Each row is a point on a landscape with many valleys, with its height.
A ball rolls from a point to whichever of its 2 nearest points has the largest drop for the distance, and stops where none of them is lower. Distance is the straight distance between rows; heights are no part of it.
Dafa: [ 60 148 100 111 102  90 111  81 133 113 138  88 104  74  71 121  94 128
 100 122  51  65  88 135 100]  (h 23.5)
Lazaf: [121  53 110 129  91  84  90 137 124  99  70 109  34 130 108 108 139  77
  75 102  89  99 119 127 133]  (h 28.8)
vin: [106 108  90 159  98  89 160 114 132 120  60  72  73  79 106 136  95 116
  99  93  78  93  85 108  84]  (h 40.4)
gidop: [ 86 136  99 138 119  65 155  81 140 122  79  69 102  82 101 109  94 128
 140  99  79  87  94 118  85]  (h 45.4)
bolel: [128  76 106 111  62 159  52 107  63  95  75  96  55  86 122 146 118  93
  58  80 151  90  92  57 104]  (h 68.8)
kogu: [ 75 117  86  73  84 162  74 101  84 113  93 150 129 108  89 130  97 155
  64  53 108  61  85  48 103]  (h 80.7)
Pifol: [ 53 106 118 112 110 128  74  66 142 116 191 103 120 103 117  75  70 120
  89 132 102  60  89 110 117]  (h 73.5)
nitam: [105 111 126 158  67  98 141  91 117 126  54  76  97  82  91 119 107 136
 127 107 124  93 103  65  75]  (h 34.4)
Vinim: [ 94 112 113 109  58 174  87 111  79 105 100  89 104  62  97 144  90 119
  61  92 132  86  76  63  84]  (h 67.0)
kebug: [ 83  96  87  94  87 164  56 112  83 104  90 133 105 104  99 144  99 123
  40  61 109  62  80  47 116]  (h 77.3)
kodif: [ 89 103 138 106  96  87  89  63 109  95 106 103 134 101 119  69  75 104
 139 119 140  98 124  57  97]  (h 52.7)
dake: [ 80 132 105  74  98  84  79  56  86 104  75 158 146 117  97  78  85 153
 133  81 105 112 120  33  99]  (h 83.2)
fug: [ 96 136  95  84  93  49  46  72 108  99 131 128  98 103  62  87 147 119
 100 129  52  66 130 137 121]  (h 26.3)
rosar: [141  79  96  78  87  70  83 122  69  74  62  99  91 104 100  99 125  84
  89  77 102 141 108 120  96]  (h 64.9)
pide: [113 109  70  47 127  67 141 129  73  97 107  64 138  88  77  92 100  72
 107  84  76 134  84 145  53]  (h 47.1)
mulu: [127 107 112 119  56 131 106 106  71 100  68  86  87  56  75 142 115 102
  80 105 133 109  92  81  78]  (h 55.4)
kilak: [ 68  92 127 110  86 120  89  59 110 100 145 106 119 101 122  72  79 102
 112 125 147  82 115  55 107]  (h 50.8)
dazu: [105  98  95 144  97 135 156 124  96 110  92  68 119  82 121 133  60  86
 125  93  94 126  78  92  77]  (h 45.6)
vusa: [120 137  82  66 136  21  84  97  98 104  73 100  94 133  78  74 154 111
 119  89  27 107 115 169  91]  (h 52.0)
Vulu: [125  78  86 137 110 128 140 124  92  93  70  69 107 112 140 128  44  82
 125  75  79 148  67  96  76]  (h 42.1)
ditav: [127  70  97 118  99 123  67  76  89 108  40 131  89 131 140 105  93 135
 112  64 111 110  91  32  93]  (h 33.3)
Kivab: [ 98 130 114 132 128  50 145  72 156 124  71  68  95 109 106  76  99 120
 154 105  61  94 109 108  99]  (h 46.4)
bidam: [108 105  86 102  93  90 124 123  95  82  58  99  97  85  87 137 105 111
  81  88  79  97  91 120 101]  (h 39.7)
vuf: [104 111  99  66 104 103  79  89  60  78 107 112 130  85 102  82  73  71
 122  83 115 137  99  83  91]  (h 40.6)
Mubuz: [118  95 101  29 110  60  97 119  83  83 121  86 120  99  83  60 132  58
  86  99 109 127 106 145  72]  (h 53.3)
vimod: [106 130 115  68  63 117  75  74  56  99  77 136 130  59  61 108 106 133
  79  86 139 103  99  49  99]  (h 85.7)
vame: [100  84 112  86 123 111 123  95 111 100 146  66 140 104 116  64  74  51
 146 124 108 122  97 118  98]  (h 24.1)
zesuv: [107 133 112  88  89  46  93  73 103 108  82  93  98  64  64  83 139 110
 109 126 117  97 123 121  96]  (h 54.1)
Fizar: [132  71  93 122  87  76 130 141  99 101  55  83  57  95  86 119 131  74
  73 106  80 111 104 134 105]  (h 31.8)
bepi: [153  73 105  82  75  70  61 113  54  75  57 115  74  91  88  93 157  87
  84  81 131 126 119  97 110]  (h 66.2)
Dut: [116  96 106  74  66 120  39  87  48  81  84 123  86  59  87  95 133  88
  96 100 159 113 116  65 115]  (h 89.9)
tisi: [122 126  94 112  76 134 110  89  71  95  60  84 104  85 108 132  76 127
 114  77 115 127  82  62  73]  (h 47.5)
neve: [ 90 152  77  87 108  84 146 107  78  94  54  83 115  51  81 137  92 124
 118  80  82 118  72 102  64]  (h 40.5)
koden: [ 79  79 110  95 117 114  90  95 126  97 151 104  83 105 107  69  99  72
  87 127 109  87 110 132 128]  (h 71.2)
rosuk: [ 77 136 101 115 124  86 107  71 141 102 146  95 103 110  88  90  80 120
 112 118  44  71 104 124 111]  (h 26.1)
vazeg: [102 110  85 104 127  74 148 126 112  97  88  69 107  94 100  94  88  83
 127  88  67 119  91 126  82]  (h 30.4)
duk: [104 100 118  79  91  60  83  69 126 106 131  82 109  74  58  65 137  70
 101 164 137  86 127 135 113]  (h 31.3)
tebuf: [ 70  79 111 130 122 145 137 115 142 109 164  80 106 121 134  91  45  81
 119 117  82  91  73 110 104]  (h 40.1)
muz: [106  78  88  92 121  75  54 106 127  95  99 134  63 145  99  92 135  93
  76  88  69  79 123 139 147]  (h 32.8)
biki: [132  48 115 127 106  81 107 132 114  97  76  88  51 132 125  86 125  54
  97  98  87 120 114 116 120]  (h 25.4)
Bub: [109 105  93 112  94 114 124 111  83  87  70  96  99  87 110 131  72 111
  92  84  96 119  84  84  93]  (h 42.6)
nep: [155  50  88  85 104  77  88 133  75  80  68  73  87 131 123  89 129  50
  90  77 102 149 104 128  94]  (h 62.8)
mal: [111 133  90  63 108  81 105  84  61  76  54 102 145  76  93 108  80 125
 132  66 105 143  74  71  65]  (h 35.3)
bol: [137  93  89  57  94  79 103 112  54  84  88  78 125  69  84 101  92  66
 112  78 117 156  90 113  71]  (h 49.9)
satof: [ 60 115 122  98 128 112  92  64 139  95 164 104 137 114 123  52  55 106
 132 111 103  90 117  94 118]  (h 35.1)
runu: [ 74 108  89  60 108 111 113 122  67  71 107 115 124  79  88 117  78  86
  82  97  89 108  73 109  95]  (h 37.0)
Lorim: [130  83  97 101  88 121  78  83  66  86  37 101  90 104 139 118  70 137
 109  58 110 130  81  46  86]  (h 25.8)
dop: [121  72  70  75 132 118 153 148  76 109 131  49 112  86 100 100  79  30
 102 114  86 140  82 148  73]  (h 43.5)
lor: [160  56 104  86 102  87  98 136  64  91 106  71  76 121 122  68 141  21
  96  99 127 141 118 133  86]  (h 58.6)
gipu: [ 97  83  93  41  95  75  90 103  72  89 146 101 101  86  67  78 133  53
  77 154 134  98 104 134 106]  (h 23.6)
ridi: [ 94  98 107 105 144  89 133  93 114  97 107  81 120 145 138  54  62  81
 154  85  85 141  91 101  85]  (h 17.3)
pem: [123 128  91  17 117  51 100 111  57  80 111  99 143  83  76  76 118  74
  94  89  91 133 104 142  68]  (h 52.5)
tivuz: [119 102 102  83 108  40 101  99  88  82  60 102  97 114  86  73 141  97
 119  88 100 122 114 126  97]  (h 53.1)
Susi: [110 113 103 162  90  75 165 102 138 137  39  63  58  76  92 125 124 133
 112 104 103  89  99  99  82]  (h 38.4)
dabu: [132  74  96 148  97 113 140 126 109 105  90  73  78 103 118 119  90  63
 112 110  93 128  95 111 103]  (h 39.2)
Rav: [ 76 101 103 119  98 103  63  87 122 119  96 156 105 141 115  95  94 154
  94  69  88  67 120  60 120]  (h 63.2)
vadil: [ 75  95  95 117  80 143 134 115  88 101 123  84 106  68  97 138  72 100
  78 117 103 103  76 107  81]  (h 50.9)
kaga: [138 108  77  69 119  61 130 109  61  88  82  52 136  78  89  92  96  72
 129  75 103 157  86 123  58]  (h 48.6)
gavud: [114 120  96  26  95  70  90 111  46  64 106 100 140  59  69  90  97  79
  92  81 109 141  84 119  67]  (h 51.5)
vemev: [104  98 111 108 123  35 119  86 115  91  66  82 109 122 117  57 107 103
 154 102  90 136 105 103  88]  (h 48.5)
Pivu: [ 54 116 108  91 102 114  90  61 122  99 180  90 126  85  88  90  88 116
  86 151 106  58  97 109 112]  (h 74.0)
zufes: [104 107  96  62 122  79 122  93  65  82 108  86 162  99 106  80  63  65
 132  79 102 163  82 104  63]  (h 30.9)
mul: [ 75 153  80 108  88 103 156 113  91 101  46  98 115  66  91 151  85 141
  96  66  70  83  68  94  81]  (h 45.9)
Zun: [ 89 131 112  58  99  70  54  71 101  90 155 125  93  92  52  88 145 104
  80 142  83  85 117 145 135]  (h 25.7)
Ror: [ 68  82  98 116  93 150  65  93 115 118  96 132 112 137 133  87  71 137
 108  59 120  86 109  26 115]  (h 50.0)
Mer: [ 71 123 107  81  90 110 101  84  84  91 110 126 136  76  90 109  86 127
  98 104 123  91  97  71  90]  (h 46.7)
dil: [ 76  97 109 120 104 105 102  80 128 105 149 106 103 118 110  75  76  83
 106 127 103  76 106 104 121]  (h 72.0)
lop: [ 64 136 101 105 101 113 103  76 102 121  83 137 134 129 113 106  81 162
 120  66  87  75  90  56  92]  (h 80.4)
Lag: [ 81 103  87  45  74 133  71  98  55  84 125 130  96  61  80 126 126  97
  47 118 123  99  90  89 110]  (h 44.1)
segin: [139  98  81  92 109 116  89 104  65  72  24 109  96 107 119 128  74 129
 106  53  81 129  68  72  89]  (h 19.3)
tavi: [ 82  84 102 108 119  90  55 101 116  99 107 148  96 151 129  66  94 109
 100  69  94  86 121  85 146]  (h 49.2)
zosus: [ 67  90 113 122 128 131 106  85 141  95 157  86 119 132 138  56  39  92
 121 111  80  95  97 100 106]  (h 37.3)
mopo: [116  93  89  66  94 100 113 127  65  70 101 107 100  68  86 116 100  75
  71  96  99 125  89 114  91]  (h 34.9)
zitod: [119  81  93 117  68 165 104 121  67  97  87  83  84  74 119 158  76  85
  79  80 110 112  74  80  85]  (h 76.8)
tozo: [ 77 109  81 115  88 110 117 130 128  97 111 108  73  94  77 163 107 116
  62 125  49  55  83 149 110]  (h 58.2)
Fuf: [ 87 102 105  64 101  73  66  88  92  97 148 121 103  85  72  74 129  79
  75 138 117  88 113 128 127]  (h 24.8)
zanif: [139  97 130 138  55 126 108 106  92 107  47  81  75  78 109 140  93 126
  95  97 124 105  94  66  71]  (h 49.7)
fivok: [ 80 114 106  71 115 101  84  67  88  99  97 149 144 118 121  68  67 128
 127  70 109 123 102  48 112]  (h 82.8)
Nafa: [106 119 105 133 138  37 127  66 130 121  60  73 106 116 123  57  99 126
 169  90  83 117 103  86  81]  (h 47.4)
beniv: [ 69 112 126 142 109 117  96  84 154 111 163 103  99 107  97  85  75 123
  97 118  87  55 113 103 107]  (h 72.7)
mib: [122  92  69  47 136  93 153 127  82 103 134  55 124  98  84  87 101  48
  94 115  84 116  86 169  56]  (h 45.8)
Mivu: [108 125 108 111  60 142 115  94  72 109  85  67 111  56  94 142  70 106
 123  96 129 120  73  61  50]  (h 54.7)
Das: [ 85 115  83 100 100  87 103 103 106  92  90 121  99 102  93 128  98 127
  94 103  57  79  88 125 115]  (h 36.5)
pegiz: [ 93  79 106 117 138 100  61  95 136  98 111 124  67 166 119  77  95 105
  86  82  64  84 126 100 149]  (h 45.7)
Gope: [109 126 113 105  82  38 100  97 117 112  90  99  70  85  64  96 151 106
 108 123  86  91 125 139 110]  (h 53.6)
Fitug: [ 89 111  97  75  93  77 104  76 112 115 150  68 110  62  51  95 124  90
  95 158 115  87 107 147 108]  (h 32.1)
fod: [ 77 128 117 133  69 142 125 115 107 119  75  88 112  80  75 147  91 164
  72  80  89  60  67  69  72]  (h 46.0)
madar: [ 93 126 110  61  94 104  91  74  60  80  84 112 142  68  83  94  94 109
 113  93 123 121  99  88  83]  (h 43.9)
Tuseg: [ 57 114  92  47 132  99  96  78 104  89 183  89 142  95  89  73  71  79
  93 138 102 100  83 137  95]  (h 17.7)
zipes: [117  98 102  90 139  88 104 101 130 102 132  74  83 132  94  56 118  65
 112 110  59 114 111 161  93]  (h 36.3)
biko: [ 87  84 126 162  86 132 133  89 153 119 136  62 109 109 132  89  71  82
 136 127 132  76 104  77  92]  (h 58.0)
vefe: [ 90  76 101 132 108 137  81  81 103 113  69 135 103 148 152  97  63 130
 109  58 101 102  96  21 100]  (h 42.2)
famu: [ 80 147  89  91 100  67  73  81 117 108 117 136 100 102  82 108 116 139
 107 111  38  62 112 124 117]  (h 28.1)
rikad: [ 75 134  91 127  82 121 136 114 110 104  73 107 120  96  90 151  72 166
  91  71  73  82  67  82  75]  (h 51.8)
Ruga: [ 94 105  87  75  76 163  90 113  58  76 102 105  95  63  99 142  74 109
  51 100 122  89  72  77  93]  (h 70.4)
zuv: [116  90 110  98 119  89 105  80 133 105 126  74  99 115 106  51 110  72
 127 131  94 104 110 124 102]  (h 32.9)
duru: [107  81  85 101  84 167  48 118  71  92  80 109  70  93 119 140 114 104
  30  72 122  64  90  57 114]  (h 73.7)
Rula: [143  88 102 126  65 164 109 106  59 110 106  75  76  59 110 153  88  64
 104  98 136 116  79  97  73]  (h 81.0)
zov: [124  61 116 141 111  79 133 125 133 111  57  72  59 140 124  80 114  84
 125 105  80 125 110 123  99]  (h 20.4)
bigur: [ 78  94  92 111 100 136 146  99 100  94 128  74 124  75 104 121  53  78
 118 103 114 114  78  88  77]  (h 48.4)
Deve: [ 93  88 111 151  95 124 136  87 155 132 166  51 104  93 106  97  67  97
 121 152 115  61 105 109 103]  (h 59.9)
gukem: [ 54  88 116 127  92 157  82  92 100 114 127 119 118 111 126  95  76 114
  96  89 136  76 107  33  99]  (h 56.5)
Kov: [115 116 132  94  83  41  83  62 102 108  68 102 101  80  76  59 143 115
 126 125 139 107 136  83  89]  (h 54.6)
Molis: [110 121 124 137  62  75 126  76 116 126  70  75  90  64  80 102 129 124
 114 132 149  85 113  70  75]  (h 29.8)
rebo: [ 64  95 115 123  64 135  82 112 120 119 118 139  91 117  87 129 108 148
  63  95 102  35 101  79 112]  (h 63.6)
rinez: [ 77  93 100  86 115 118  93  95  76  80 119 108 129 106 129  79  69  74
 113  86 125 121  93  66 114]  (h 36.8)
dum: [113 125 107 108  61 175  81 100  71 103  88  81  97  58 109 157  72 115
  89  88 133 109  54  62  59]  (h 61.8)
lik: [ 95  97  77  95 101 103  58  71  96 113  71 161 104 135 113 103 107 137
  94  51 103  88 110  45 128]  (h 60.3)
kiliz: [137  61  84  80 123 107 154 145  96 112 133  53  89  92  85  94 115  45
 108 131  98 122  91 158  86]  (h 40.7)
zofu: [ 90  92  95 101 138  91  89  97 140 101 118 106  82 145  98  74 104  90
  98  98  47  97 115 147 114]  (h 39.3)
Folip: [ 90  69 121 161  88 136 112 109 139 117 135  92  71 115 129  94  84  85
 111 123 129  74 105  82 107]  (h 54.8)
taz: [ 83 130 129 143  83  82 127  96 136 126 113  84  93  78  78 105 100 142
  96 122 100  63 106  97  84]  (h 13.3)
vil: [ 83  63  79  68 114 124  99 108  77  93 189  79 111 106 123  73  87  32
  98 138 135 104  80 123 106]  (h 20.2)
rifi: [113  77  95  73  75 123  27 112  55  75  84 119  64  81  97  97 132  73
  58  89 153  94 122  72 126]  (h 91.4)
mev: [ 87 104  91  64  65 130  62 107  66  83 102 139  90  64  74 135 134 116
  31  95 128  62  93  90 118]  (h 48.9)
Tapud: [ 72 121 126  98  82 119  85  72  92 105 135 121 121  79  90  93  90 113
  99 118 145  72 115  59 100]  (h 48.8)
seba: [ 55 136 102 108  93 112  84  80 116 113 141 143 116 102  78 106  86 151
  96 104  81  52  95  76 106]  (h 75.6)
tikup: [ 91  63  83 105  87 114  55 125  81  93  95 133  55 103  98 107 125  76
  37  91 121  82 126  98 145]  (h 58.1)
Figum: [107 125  90  75 102  74 129 105  73  77  69  92 133  56  83 109  87 109
 126  87 104 132  81 115  77]  (h 37.4)
Vek: [ 85  83 101  91 125 121  91  84  91  90 111 120 129 129 151  66  49  83
 138  55 104 135 105  48 106]  (h 30.5)
silan: [ 84 134  90 134 101  74 167 112 130 129  62  71  90  75  96 138 108 143
 119  87  69  82  73 106  83]  (h 43.0)
givi: [ 86 106  93 117 141  93  59  91 142  88 127 118  91 163 115  79  99 111
 116  83  30  89 123 130 137]  (h 42.0)
pivif: [104 112 124  98 105  63  90  63 135 110 125  85 103  93  91  59 114  87
 120 151 106  87 138 131 118]  (h 30.8)
zat: [ 54 132 113 100  84 122  80  80 112 127 115 145 134 129  81 106  87 182
 106  74  90  61  90  57 102]  (h 77.6)
dapiz: [151  73  96  93  72  81  56  98  75  72  36 121  59 100  94 115 137 113
  67  75 120 104 110  74 122]  (h 67.3)
vur: [ 83  89  99  96 133  79 100  84  98  94 106 106 147 145 143  54  64  91
 152  81 101 140 102  67 106]  (h 23.3)
puge: [ 99  50  79  79 124 125 114 138  79  96 161  65 105 116 121  76  94  27
 100 116 111 118  82 137  93]  (h 27.9)
Mipe: [100  95 137 123  84  70  83  56 105 107  80 125 106 106 108  66 109 124
 133 113 141 103 131  47 102]  (h 54.3)
Fege: [117 118 124  71  67 119  67  68  61  98  83 107 104  65  88 109 114 108
  97 103 153 109 112  57  86]  (h 87.8)
miv: [ 80 127 101 159  88 110 148  90 152 138 125  71  90  58  85 135 101 136
 101 114  82  55  88 111  84]  (h 6.4)
gad: [105  67  65  97 127 119  89 135  96  75  67 110  88 138 132 131  68  78
  64  51  74 100  78  95 123]  (h 34.1)
muted: [119  73  90 108 105 118 141 135  79  97  99  72  92  86  97 121  86  61
  91  98  97 122  88 120  84]  (h 35.2)
debat: [123  99  78  77  93 121  85 104  72  74  36 128  91 104  97 142  84 123
  72  72  85 110  84  70 118]  (h 24.9)
Kub: [120  74  81  95 102 133  81 126  72  75  48 110  68 113 120 145  84  96
  56  60  91  90  86  74 118]  (h 29.5)
gurad: [ 89  96  87 119  85 138 133 142 101 102  93  94  94  86  96 150  76 101
  61  96  82  82  72 100  92]  (h 53.7)
Pabip: [ 70 119  72  56 120  97 122 103  95  89 168  85 138  76  69  96  77  86
  97 128  87 113  87 139  93]  (h 18.7)
Mimoz: [109 100  91  66 113  51  45 104 100  98  87 150  84 153  85  91 143 109
 102  79  59  91 130 131 143]  (h 34.0)
pomar: [114 116  95  85  87  48  71 101 107 101  78 126  69  99  63 104 168 102
  88 110  67  87 122 149 115]  (h 53.2)
Vige: [104 122  98 130 124  90 135  72 156 134 126  41 107  78  92  69  97  96
 132 142  92  90 117 129  96]  (h 61.9)
muda: [ 76 114 109 122 139 101  75  60 140 102 154 118 123 143 120  58  66 121
 126  96  62  85 120  95 119]  (h 32.5)
kesu: [140  50  97 114 111  95 116 151  98  86  58  77  59 132 108 117 117  49
  78  83  79 113 104 141 107]  (h 29.4)
sote: [ 69 147  90  92  91  81  94 104  95 117 110 128 104  86  58 125 112 136
  98 103  61  77  91 123 109]  (h 32.2)
sukeb: [112  64  98  82  92  98 102 125  79 100 130  74  82  98 103  75 124  38
  93 129 124 114 115 138 103]  (h 68.7)
rezut: [116  83 114 144 107 108 135  79 164 137 138  38  99  85  98  75  90  72
 132 163 107  74 119 131 114]  (h 61.0)
kesit: [ 92  80  89  40  98  96 107 110  67  85 157  91 123  68  80  85 104  64
  83 129 126 116  88 122  96]  (h 22.0)
vaziz: [130  68  97 112  54 137  75 119  76  84  76  94  51  74 103 138 127  74
  67  99 133  96 112  88 105]  (h 63.4)
vef: [104  69 102  94 126  94  70 101  99  88 114 104  97 143 150  42  95  55
 128  85 131 122 115  77 110]  (h 55.2)
Tad: [114 105 103  85  68 124  65 108  80  84  69 135  80  87  82 133 127 128
  55  91 123  76 110  70 112]  (h 53.5)
gokom: [102  99 102  77 121  76 122  90  99 101 114  67 145  97  97  63  70  66
 145 102 103 140  94 112  74]  (h 28.4)
tiv: [ 73 109 105 119  94 111  61 100 120 121 101 153  92 118  90 113 111 146
  75  95  75  49 112  88 127]  (h 66.1)
goz: [124 119 100  88 143  28 115  87 112 100  65  93 106 135 101  43 120 101
 146  87  81 133 113 131  75]  (h 49.1)
Zos: [ 79  99  87  86  97 160  78 101  71  89  97 114 107  88 118 131  61 114
  69  79 115 104  85  58  87]  (h 72.6)
felor: [ 50 128  84  81 105 115  59  83 115 109 169 139 117 106  83 109  89 142
  80 115  86  60  97 110 125]  (h 74.8)
vofe: [ 69 129 105 101 119 102 103  80 104 100 104 135 142 120 109  83  67 141
 130  75  89 110 102  69  93]  (h 82.1)
Dutat: [ 96 103  79 113 107 102 104 130 132 111 128  99  50  95  70 131 120  93
  54 128  44  68  96 175 119]  (h 59.7)
Porol: [110  71 126 152  78 113 111 118 115 105 101 107  70 116 114  96 105  88
  98 109 127  91 119  79 106]  (h 51.0)
sas: [ 90 111 102 138  72 115 130 136 122 105  87 100  87  96  72 152 103 122
  56 101  80  55  90 118 103]  (h 56.0)
vid: [103  85 105 119 134 106 134  94 130 108 126  52 133 124 134  50  68  60
 153 115  95 114  96 100  89]  (h 16.3)
tel: [ 73  98 105  59 121 114  85  84  90  89 172  88 123  91 117  58  82  63
  97 138 130 102  90 115 107]  (h 15.4)
tof: [117  67 127 173 108  81 112  93 159 120  85  95  52 137 127  67 121 106
 125 124  94  96 129 102 115]  (h 20.0)
Virin: [111 115  88  77  98  31  54 114  97  98  68 128  76 135  71  88 164 118
 104 110  37  91 135 147 120]  (h 52.9)
Leg: [131  80 113 166 108  77 123 117 162 127  66  61  40 123 117  73 128  87
 129 122  84 102 116 127 106]  (h 15.7)
nosed: [ 76 111  76  31 122  99 116 109  57  84 158  81 148  82  69 102  91  71
  94 123 116 130  72 136  86]  (h 20.1)
voven: [100  86  90 115  86 170  81 121  86  90  78  98  91  94 127 150  64  98
  54  77 101  86  70  63  82]  (h 74.5)
rumop: [ 78  95 113 108  96  96  61 106 120  99 125 132  75 105 100  93 127 103
  77 118  94  78 120 124 132]  (h 61.5)
sufiz: [ 89 115  84  59  77 135  51  78  86 105  56 154 119 110  98 127 103 150
  67  50 110  70  86  35 116]  (h 82.7)
Gusim: [ 71 118  95 117 139 113  86  67 147  91 162 100 105 128 120  82  81 108
 106 106  42  86 105 123 117]  (h 28.7)
tele: [107  80 116  83 138  83  82  92 106  81 130  90 128 134 129  41  94  55
 140  92 115 120 113 105  95]  (h 58.9)
peke: [ 87 103 127 123  96  84 123  84 134 102 107  85  97 102 102  90  84 113
 118 127 101 104 111  98  99]  (h 26.0)
Solug: [ 99 136  95  62  80 126  65  80  63 102  60 142 128  88  82 121 102 148
  88  70 108 104  94  54 103]  (h 84.1)
fetu: [ 93 118 105 111 124  94 136  94 121 106 109  78 111  96 106  85  70  90
 122 116  83 109 100 117  92]  (h 28.3)
mon: [131 118 102 141  61  55 146  93 121 121  33  83  65  65  77 128 146 133
 112 113 111  94  98  96  88]  (h 36.4)
vel: [112  67  98 111  89 129  56  95  67  85  87 114  77 113 137  98 102  89
  90  80 136 115 109  58 110]  (h 66.9)
sizu: [104 126 136 124  73  53  94  53 105 107  55 119  95  98  81  79 131 143
 129 109 127 104 124  59  96]  (h 55.3)
vasus: [127 108  98 126  79  69 151 108 113 113  61  71  72  54  78 112 139 103
 106 120 110 111 105 117  92]  (h 34.5)
Noz: [154  92  93  94  52 125  88 121  60  84  65  86  69  55  78 146 118  92
  65 104 120 109  95 105 101]  (h 59.6)
Fakog: [133  95 108 112  91  66 125 127 112 102  67  84  69  88  72  99 139  78
 106 125 108 126 109 123 100]  (h 33.2)
vir: [104  96 123 142 114  80 118  92 159 120  96  83  77 127 117  80  97 103
 130 136  96  89 120 113 105]  (h 23.4)
bel: [114  95  85  79 115  93 132 132  85  84  82  85 116 100  97 112  87  75
  97  85  88 131  76 128  93]  (h 32.4)
Zes: [129  78 106  98 112  94 136 124 114 120 127  65  78  88  96  86 117  49
 122 143  99  97 110 149 100]  (h 36.6)
gunus: [117 126  86  81 138  24 104  95  97 105  54  86 106 138 101  68 138 114
 135  77  39 127  92 143  74]  (h 50.5)
lilam: [ 51 123  98  75  98 110  74  74  99  99 186 123 102  87  78 108 104 122
  64 142 116  48  87 121 113]  (h 74.3)
nili: [111 128  84  48 128  71 101  91  59  74  77  90 150  87  92  80  66  90
 129  56 100 159  94  90  65]  (h 33.1)
rodi: [ 62 113  81  44 108 101  94  86  54  79 134 137 148  83  81  99  80 109
  86 100  92 110  77 110 103]  (h 38.7)
risak: [102  96  94  89  83  93  65 102 101  97  66 163  79 124  98 118 124 128
  70  76  92  64 125  75 147]  (h 57.6)
vomu: [ 76 138 120 138  85  68 108  61 127 127  97  90 107  85  85  97  95 156
 124 104 107  65 120  93  88]  (h 18.8)
fenap: [146  77  99  59 120  74 116 126  88 103 115  71  95 112 100  59 141  42
 100 111 113 131 121 150  73]  (h 54.5)
lugaf: [133  64  95 112  85  80  84 112  87  97  38 118  70 130 110 106 130 111
  89  80  97 116 111  81 116]  (h 68.5)
dera: [124  53  97 103 109 107  86 131  78  92 123  75  78 118 119  84 111  29
 100  90 118 130 110 114 100]  (h 64.5)
Nurez: [ 75 112  68  30  96 110  78  95  44  67 124 134 127  54  75 120 103  97
  60 104 107  97  80 107  97]  (h 40.8)
Regi: [118 101 104  81 120  24  74 101 110  99  67 116  84 142  86  70 154 109
 118  91  60 117 127 141  96]  (h 52.6)
zenu: [ 98  63  98  70 123  94  94 118 100  99 149  95  96 107  96  65 116  55
  85 129 108 101 102 148 109]  (h 70.3)
ziveg: [ 80  73  93 115 103 112  65 127 115  92 109 127  70 119 116 105 110  96
  54  91 108  69 118  99 144]  (h 60.0)
zaru: [102 118 112 148  70 125 141 108 113 118  62  80 104  89  90 140  97 156
  99  84 115  91  78  52  64]  (h 39.6)
nak: [ 98  84  77 104 135 109 118 132  95  79  75  90  95 140 141 127  50  82
  91  58  54 124  73 107 114]  (h 37.2)
savo: [114  86 111 152  80  95 117 114 112 105  68  97  73 103 109 117  97 102
 100 109 101 101 105  87  89]  (h 48.0)
notus: [ 95  66 105 124 120 138 139 121 116 108 156  65 103 109 137  91  59  41
 122 124 100 107  82 113 104]  (h 44.2)
Rava: [120 100  94  73 114  78 128 111 107 110 138  72  95  67  66  88 122  60
  99 157 109 101 106 157 102]  (h 33.4)
sela: [ 94 131 122 105  60  76 113  72  99 111  85 104 111  60  61 109 126 126
 113 137 135  74 122  77  87]  (h 26.2)
didi: [111  47  90 107 118  82  64 128 114  88  88 112  46 153 117  76 146  76
  69  93  95  94 126 121 148]  (h 31.0)
feki: [ 87 103  77  78 104  85  64  84 107 113  67 164  96 143  95 104 110 136
  98  63  69  71 114  83 148]  (h 58.7)
goti: [ 75  96 113 117  77 136  97 104 110 111 112 121 102 110  99 111  94 132
  79  94 119  68 100  53 101]  (h 60.5)
raso: [111  80 104  92  70 108  60 117  83  92  64 136  62 107  94 130 143 106
  41  90 108  65 112  85 142]  (h 56.1)
fudes: [ 99  77  90 121 142 104 143 127 115  98  75  78 107 138 136 109  52  84
 124  68  54 135  74 103  84]  (h 39.4)
fulef: [ 99  85  82  83  95 124  49  84  78  98  75 140  95 115 117 100 102 109
  73  63 128  93 111  48 122]  (h 62.4)
pitu: [111  63 112 127  93  93  74 113  87  97  71 123  83 116 117  94 116  87
  83  85 126 113 112  75 128]  (h 70.0)
Nuti: [ 87  80  97  82 124  88  57 102  93  90 113 146 106 140 145  52 101  86
 111  77 123 108 130  63 128]  (h 51.9)
pag: [ 89 137 121 108  94  72 105  69 108 104  95 121 104  72  81  89 107 134
 110 111 110  87 114  85  85]  (h 23.2)
Feko: [116  63  95 103 118 127 135 128  81 100 130  63 118 108 127  87  82  33
 122 101  99 125  83 118 101]  (h 37.5)
gof: [139  89 104 144  77 113 129 108  99 105  60  72  79  88 105 133  96  96
 121 105 110 132  96  88  81]  (h 44.3)
sipas: [ 77 151  89 117  84  91 139  93 124 139 125  78  97  53  75 150 101 143
 102 130  70  64  78 132  79]  (h 16.4)

For each start below, name the point where the ball stops.
Ruga | tel
tozo | segin
sizu | vid
fenap | pivif

Call two points neighbours if one is among the 2 nearest of the other. Go from one point of each pair to the other, from neighbour to neighbour, staying as low as possible. Name the highest point that can't be avoided.
miv, pivif | tele
vid, miv | rikad
Leg, tel | sizu
tel, miv | notus
